Each row is a point on a landscape with many peaks, with its height.
From any point a climber steps to the highest of the 2 points nearest to it. It stops when none of these is higher. Distance is the straight distance between rows; heights are no part of it.
Las: [143  74 145 144 147 108 179 129 139 128 123 118  68 114 134 129 146 116
 111 136 132 165 136 149 132 109]  (h 9.6)
nudip: [157 110  76 128 148  79 138  97 116 136 102 161 109 119 142 128 123 124
 111 117 116 143 145 119  77  75]  (h 50.2)
monu: [114 106 121 172 181  66 127 176 122 135 102 121 111 199 130 161 176  93
 137 156 152 127 115  96 119  92]  (h 40.8)
kanag: [126 161 156 170 160  98 145 153 135  81 172 103 201 106 120 121 126  83
 122 135 103  69 125 167 166 131]  (h 13.6)
zovag: [169 159 115 130  96 136 143 126  85 130 154 142 177 150 127  90 118 168
  93 114 118 142 102  90 126  99]  (h 22.4)
sibud: [170 134  82 177 174  97 165 121 141 109  93 135 140  79 100  83 125 137
  89 144 112 105 131 139  99 104]  (h 7.9)
lorem: [108  61 149 186 140  74 141 122  79 166  97 119 102 165 166 137 114 122
 111 154 147 191 106  88 171  95]  (h 37.4)
Dilo: [ 83 182 171 135 171 164 141  69 144  87 139 111 185  99 149 123  79  78
 159 162  87  75 141 185 138 148]  (h 30.5)
kuda: [146 154 113 170 115 156 117 101 143 158 168 124 170 114 147  92  93 126
 142 125  88 165 105 128 161 149]  (h 27.6)
peziv: [120 108 122  64  99 111 121 143 151 120 124 121  56 114 108 157 151 140
 120  98 130 104 163 137 112 118]  (h 26.2)
ponam: [127 116 101 141 117  79 137 108 120 149 128 167 147 110 160 136 113 102
 114 120  75 145 149 107 120  87]  (h 45.5)
saz: [174 136 106 145 112 166 125 116 120 134 107 149 157 193 178 117 120 121
 173 123 114 146 120 107 132  94]  (h 30.8)
tagan: [145  92 157 157 136  87  82 174  72 168 137 139 175 111 102 134 100 148
  91 117 109 133 120  77 170 152]  (h 15.0)
dupu: [ 81 164 121  77  93 178 107 106 153 133 109 135  87 153 132 148 153 151
 154 107 144 153 139 134 102 148]  (h 14.7)
lil: [146 117 167 122  81 159 100 163  87 183 174 139 133 164 102 114 104 182
 116 136 126 148  92  74 140 158]  (h 24.5)
Tife: [124 159 115 141 178 109 126 105 129 148 131 165 141  86 122 109  81 124
 105 125  84 143 144 132  88 147]  (h 42.4)
Kisir: [104 122 191 181 162  86 129 177 112 113 164 107 183 111  98 132 153 110
 112 124 121  92 138 157 176 150]  (h 12.8)
dibir: [136  86 123  82 138 106 141 160 152 109 115  88   6 132 122 139 154 118
 148 119 137 116 166 127 114 113]  (h 28.4)
kopo: [177  85  95 129 155  71 124 134 122  93  88  91  59 161 117 130 142 117
 119 144 151 126 132 113  84  59]  (h 45.6)
kage: [130 118  97  63 137 132 122 135 144 115  99  63   6 156 117 137 146 123
 178 123 167 132 170 104 108 141]  (h 30.9)
lema: [163 133  75 131 140  65 148 105  83 109  99 124 147 191 146 117 143 142
 117 154 145 145 110  99  86  46]  (h 19.6)
Pefe: [112 105 117 130 139 109 121 186 143 181 150 130  53 181 149 162 159 109
 171 127 141 152 128  85 155 142]  (h 43.9)
sego: [119 158  99 117  64 167 104  81 142 152 185 153 150 107 127  92 110 158
 134 122  82 155  95 119 129 147]  (h 29.7)
boki: [133 104  68 112 111 126 131 202 146 188 155 125  36 182 159 138 142 142
 174 127 155 164 114  84 152 139]  (h 41.2)
Gamo: [159 115 158 105  78 189 156 112 156  96 131 118 130  95 127  97 127 133
 120 120  86  93 146 141 145 114]  (h 5.1)
zodus: [ 91 144 192 126 115 133 134 120 127  96 166 111 158  88  86  93 125 143
  82 120 117  74 131 149 148 164]  (h 17.4)
kena: [104 143 170 123 103 190  82 105 157 152 146 145 143 152 123 138 119 121
 149 122 116 124 117 121 128 162]  (h 11.2)
dem: [109 155  94 110  81 202 123  57 178 110  92 108 140  75 149 118 112 133
 158 114 139 116 162 176 148 156]  (h 39.5)
palo: [160  51 135 187 148  93 157 126  81 157  95 109  90 160 144 109 110 135
 111 160 157 189  97  92 154  88]  (h 35.3)
razut: [108  97 190 189 134 104 136 170 136 128 184  86 147 111 116 132 155 104
 123 124 107 130 129 169 203 150]  (h 12.2)
pofe: [ 81 170  86  77  76 158 148 104 136  85 103  97  95 101 122 127 165 178
 100 109 183 138 146 167 110 140]  (h 17.7)
kaze: [164 107 113 156 137 112 182 117 143  95  93 127 132  80 130  96 130 114
 109 129  90  83 155 146 131  88]  (h 6.9)
lir: [115 181  82  88  94  93 115 143 127 104 139 153 188 111 143 144 170 120
 121 102 118 114 135 133 123 108]  (h 21.4)
vad: [ 94  88 176 160 117 114 157 146 154 138 180 113 104  72 111 111 132 120
 102 119  95 146 135 185 179 153]  (h 11.4)
Mive: [163  85 131 139 165  68 145 147 111  95 108  92  83 141  88 115 151 132
  82 138 155 122 133 116  92  81]  (h 42.2)
mepar: [133 136  99 166 156 112 111 153 145 146 126 151 169 134 126 131 142 109
 124 116 124 137 108 134 115 131]  (h 25.1)
nus: [124  52 205 135 100 120  89 159 101 168 135 127 124 116 132 151 116 150
 138 142 114 152 123  85 197 160]  (h 14.0)
meb: [167  92 173 160 140 102 117 154  70 129 118 131 167 121 107 122 115 136
  91 133 117 131 131  76 157 117]  (h 15.8)
sop: [158 124  97  83 115 138 130 134 111 160 130 113  21 194 161 127 116 161
 174 126 175 196 108 119 110 136]  (h 37.1)
Fen: [123 117 139 140 165 109 116 180 138 153 118 129  98 198 144 151 171 100
 169 128 138 151 126  84 128 120]  (h 43.7)
duve: [131 119  95 126 177  55 119 146 136 104  88 110 103 183 133 153 176 103
 145 147 157 127 144 115  93  74]  (h 41.1)
bet: [118 139 140 141 187 170 135 106 147 108  70 119 136 147 107 138 129 113
 133 141 161  74 121 177  96 137]  (h 34.2)
mar: [111 144 199 125  82  99 106 132 109 101 196 119 211  99 109 109 138 140
 106 131  94 120 120  86 178 148]  (h 15.9)
vuta: [156  97 148 164 140  76 151 127  81 108 108 135 165 133 130 121 129 124
  87 140 119 111 140  91 134  65]  (h 16.9)
sekar: [137 108 160 151 167 128 126 192 129 153 136 121  87 146  84 145 127 130
 113 122 160 124 111 124 124 163]  (h 27.7)
tiv: [118 106 157 192 160  90 160  97 116 123 148 113 167  49 129  97 112 115
 104 146  83 144 145 158 173 142]  (h 9.5)
Zop: [106 130  90  89 119 111 113 160 153 142 129 130  58 110  98 151 138 147
 105  85 149 129 138 155  95 138]  (h 24.6)
fopo: [114 178 122 100 125 158 151  71 158  79 128 128 169  68 154 118 101  97
 137 140  71  94 162 169 125 137]  (h 33.4)
Mazo: [ 78 171  93  66 113 141 134 111 130  98 107  84  56 134 126 143 177 171
 140 117 175 157 151 135  98 149]  (h 16.2)
nas: [109 185 169 101  95  97 125 125 130  77 205 117 215  92 118 121 129  96
 118 137  93  81 112 115 166 143]  (h 15.1)
tomi: [111 148 129 111 156 111 136 102 134 128 131 159 129  70 110 120 108 128
  98 113  89 106 157 152  77 147]  (h 44.8)
Gesab: [ 79 162 121  75  89 184  79 101 148 128  94 126 128 139 160 172 162 140
 186 113 160 126 175 139 116 139]  (h 13.5)
Mal: [124 190 137 128 121 116 141 135 140  79 165 122 215 101 134 127 127  86
 132 136 103  71 112 137 150 132]  (h 14.4)
nuf: [167  58 121 112 161 134 147 161 137 182 142 127  39 117 132 136  63 137
 119 132 179 150  86 132 115 144]  (h 31.0)
vido: [134  89 180 100 105 206  92  87 138 171 131 156  93 128 114 129  85 136
 147 138 119 128 117 115 108 160]  (h 11.9)
vobat: [122 130 133 157 165 132 111 168 137 150 129 135 132 142  99 149 137 117
 117 108 149 117 103 137 104 145]  (h 26.5)
Sev: [160 165  80 110 127  94 144 113  86 114 118 151 174 155 141 112 138 160
 105 129 142 142 117  99  98  94]  (h 21.1)
Kade: [ 78 183 108  88 134  99 144 140 137  50 119 139 177 126 148 168 176  89
 150 144 148 113 120 178 127 131]  (h 24.4)
kadek: [143 177  47 114  77 125  99 145 132 118 135 139 182 109 146 113 129 140
 134 107 118 130 125 128 141 109]  (h 19.8)
Mokas: [ 82 159 143 101  85 168 123 104 136 108 153 134 123 116  88 111 129 157
  79 112 138  89 110 141 119 167]  (h 18.2)
pepu: [135 104 103  65 122 164 111 146 154 167 103 113   4 165 149 151 123 134
 191 121 171 149 135 107 118 151]  (h 33.9)
felo: [149 145 138 110 129 152  93 149  98 154 130 146 136 195 115 147 122 150
 140 110 146 129 122  81  93 119]  (h 26.7)
tosid: [122  82 187 141 116 135 134 160 120 139 153 111 114 146 130 131 152 124
 140 131 121 156 135  97 167 142]  (h 13.0)
lukiv: [117 107 222 128  90 115 110 159  99 121 177 104 152  98  98 110 145 153
  92 126 117 105 135 114 179 156]  (h 16.6)
mufe: [178 152 124 139 136 190 128 113 140 109 101 132 188 156 131 107 120 111
 155 134 119 106 124 114 129 125]  (h 33.6)
Vituz: [161 111 102 160 145  75 163 100 103  97  85 127 153 165 146 117 133 125
  94 180 134 124 117 101 106  41]  (h 18.3)
tete: [126  80 149 172 130 103 182 118 144 140 148 130 112  87 139 115 133 115
  94 120  94 156 130 160 152 124]  (h 10.6)
fumu: [ 82 146 189 139 167 186 155 104 131  84 108 115 135 146 116 133 132 116
 130 145 152  76 141 187 116 144]  (h 31.9)
nebu: [ 77 202  75  86  82 154 109 115 135  88 106 125 183  84 114 154 133 141
 130 119 164  93 140 163 130 146]  (h 20.8)
Sakin: [130 188 110 147 178 137 123  95 122 116 116 156 199 110 144 108  90 110
 142 151  94 129 129 120  90 140]  (h 39.1)
Gapa: [ 96 180 113  90 113 201  91  88 147 111  78 140 172 142 148 164 121 117
 185 124 153 100 147 149 113 150]  (h 12.0)
Fuvu: [155 110 152 146 172  99 161 137 119  94 116 104 114 124  82 115 156 145
  80 139 160 111 124 152  97 115]  (h 39.8)
Kef: [173  37 112 159 150 101 164 154 103 171 135 115  61 139 141 123  78 140
 105 149 174 161  84 111 139 114]  (h 32.9)
komub: [ 92 166 171 130 183 151 168  92 124  65 130 124 190 119 131 126 106  81
 145 165 123  75 124 198 129 155]  (h 29.3)
Zokop: [ 92 173  96  75  73 157 116 100 135 112 122 141 129  89 110 119 138 161
  93 103 145 100 140 151 108 142]  (h 19.3)
fene: [140  77 219 125 119 175  83 124 122 167 132 134 132 110 109 132  86 138
 146 146 102 127 123 101 159 178]  (h 12.9)
pon: [138 148  86 114  93 155 133 101 117 162 155 157 124 142 148 110 121 169
 125 109 121 192  98 133 119 138]  (h 32.0)
Ses: [192  89 123 137 107 156 159 123 135 112 101 129 126 111 133 101 119 117
 119 123  97  92 160 126 138  90]  (h 6.1)
boli: [136 111 123 202 184  66 163 117 122 131 123 132 166  78 117  88 109 111
  93 154  86 117 130 138 136 132]  (h 8.8)
Muvon: [161 156  88 111 111 143 108 127 101 144  98 144 151 199 161 141 133 150
 178 112 157 156 125 115 101 112]  (h 28.5)
domad: [107 112 131 129 106 137 101 157 154 183 174 163  98 116 124 150 132 131
 137 116 122 167 107 132 140 156]  (h 21.3)
lege: [ 97 177  94  90 116 121 127 148 136  91 111 135 168 125 134 162 173 124
 133 118 149 109 133 143 112 127]  (h 22.6)
Pif: [ 97 174 125 107 158 136 155 110 137  58 104 128 190 116 138 147 132  83
 155 162 138  94 113 197 124 147]  (h 26.9)
vopo: [147 126  58 106 140  94 117  98 134 119  71 139 112 104 140 140 129 126
 143 119 135 142 167 150  87  78]  (h 56.0)
muvog: [134 137  98 125  78 213  98  79 183 144  91 125 113  97 146 123 111 120
 177 103 141 119 159 171 161 145]  (h 43.8)
Zan: [147 121 132 141 174 151 136 103 133  98  79 106  89 131  74 125 117 147
  94 131 169  90 119 162  76 124]  (h 37.0)
piv: [138 141  92 184 146 118 112 133 125 170 160 159 169 135 140 112 112 118
 137 113 107 178 100 122 143 134]  (h 25.9)
rifo: [124 110 204 122 117 167  99 146 137 133 151 119 135 170 143 145 157 111
 157 131 106 118 138  98 154 144]  (h 12.1)
Neb: [123 135  86 101  98 151 134 123 121 158 147 126  61 176 140 120 140 184
 142 111 161 204 100 121 112 133]  (h 34.6)
vubu: [104  71 146 175 124  63 125 150  86 177 135 136 121 141 156 153 125 111
 106 127 114 183 119  91 174  92]  (h 39.7)
fidu: [111 104  86  91  97  99 111 183 153 175 177 163  55 113 121 164 132 138
 129 101 126 141 119 124 119 145]  (h 22.9)
gar: [108  89 115 152 103  66 135 107 104 165 142 158 129 132 159 132 120 108
 104 121  91 160 125  91 152  67]  (h 42.5)
dede: [154  70 146 149 195 125 131 192 145 173 127 124  51 135 110 158 102 107
 144 136 177 121 104 127 111 159]  (h 29.2)
dop: [128 151  69 100 134 116 122 102 152 121  82 147 123  76 118 135 132 126
 130 107 122 107 178 165  84 120]  (h 49.8)
dadun: [132 118 192 100 100 171  88 172  92 167 152 131 113 176 104 139 126 175
 138 136 141 130 115  58 129 151]  (h 25.3)
Nuver: [154 148 154 156  91 154 111 148  91 144 185 126 183 153 111 101 122 161
 108 124 121 146  91  87 146 143]  (h 23.4)
Funad: [138 190 119 146 166 188 103  87 147 131 101 148 195 145 145 119  88 103
 165 144 122 107 108 130 105 143]  (h 36.3)
bavi: [109 166 127  91  98 194 136  49 173  97 128 123 151  89 162 107 114 115
 153 132  97 113 152 165 137 151]  (h 36.0)

Call two points neighbours if one is among the 2 nearest of the other. Go from one point of each pair to the other, from neighbour to neighbour, staying as high as possible. Name the lowest point that can't be avoided.
Pefe and muvog: komub
vopo and sop: mepar
Pefe and kopo: monu

Where does a climber stop that starts at each point below?
fumu: kopo
fidu: sop
Dilo: muvog
Sev: vopo
tagan: vopo
kadek: muvog
piv: sop
nebu: muvog
sekar: vopo
lir: muvog
saz: vopo
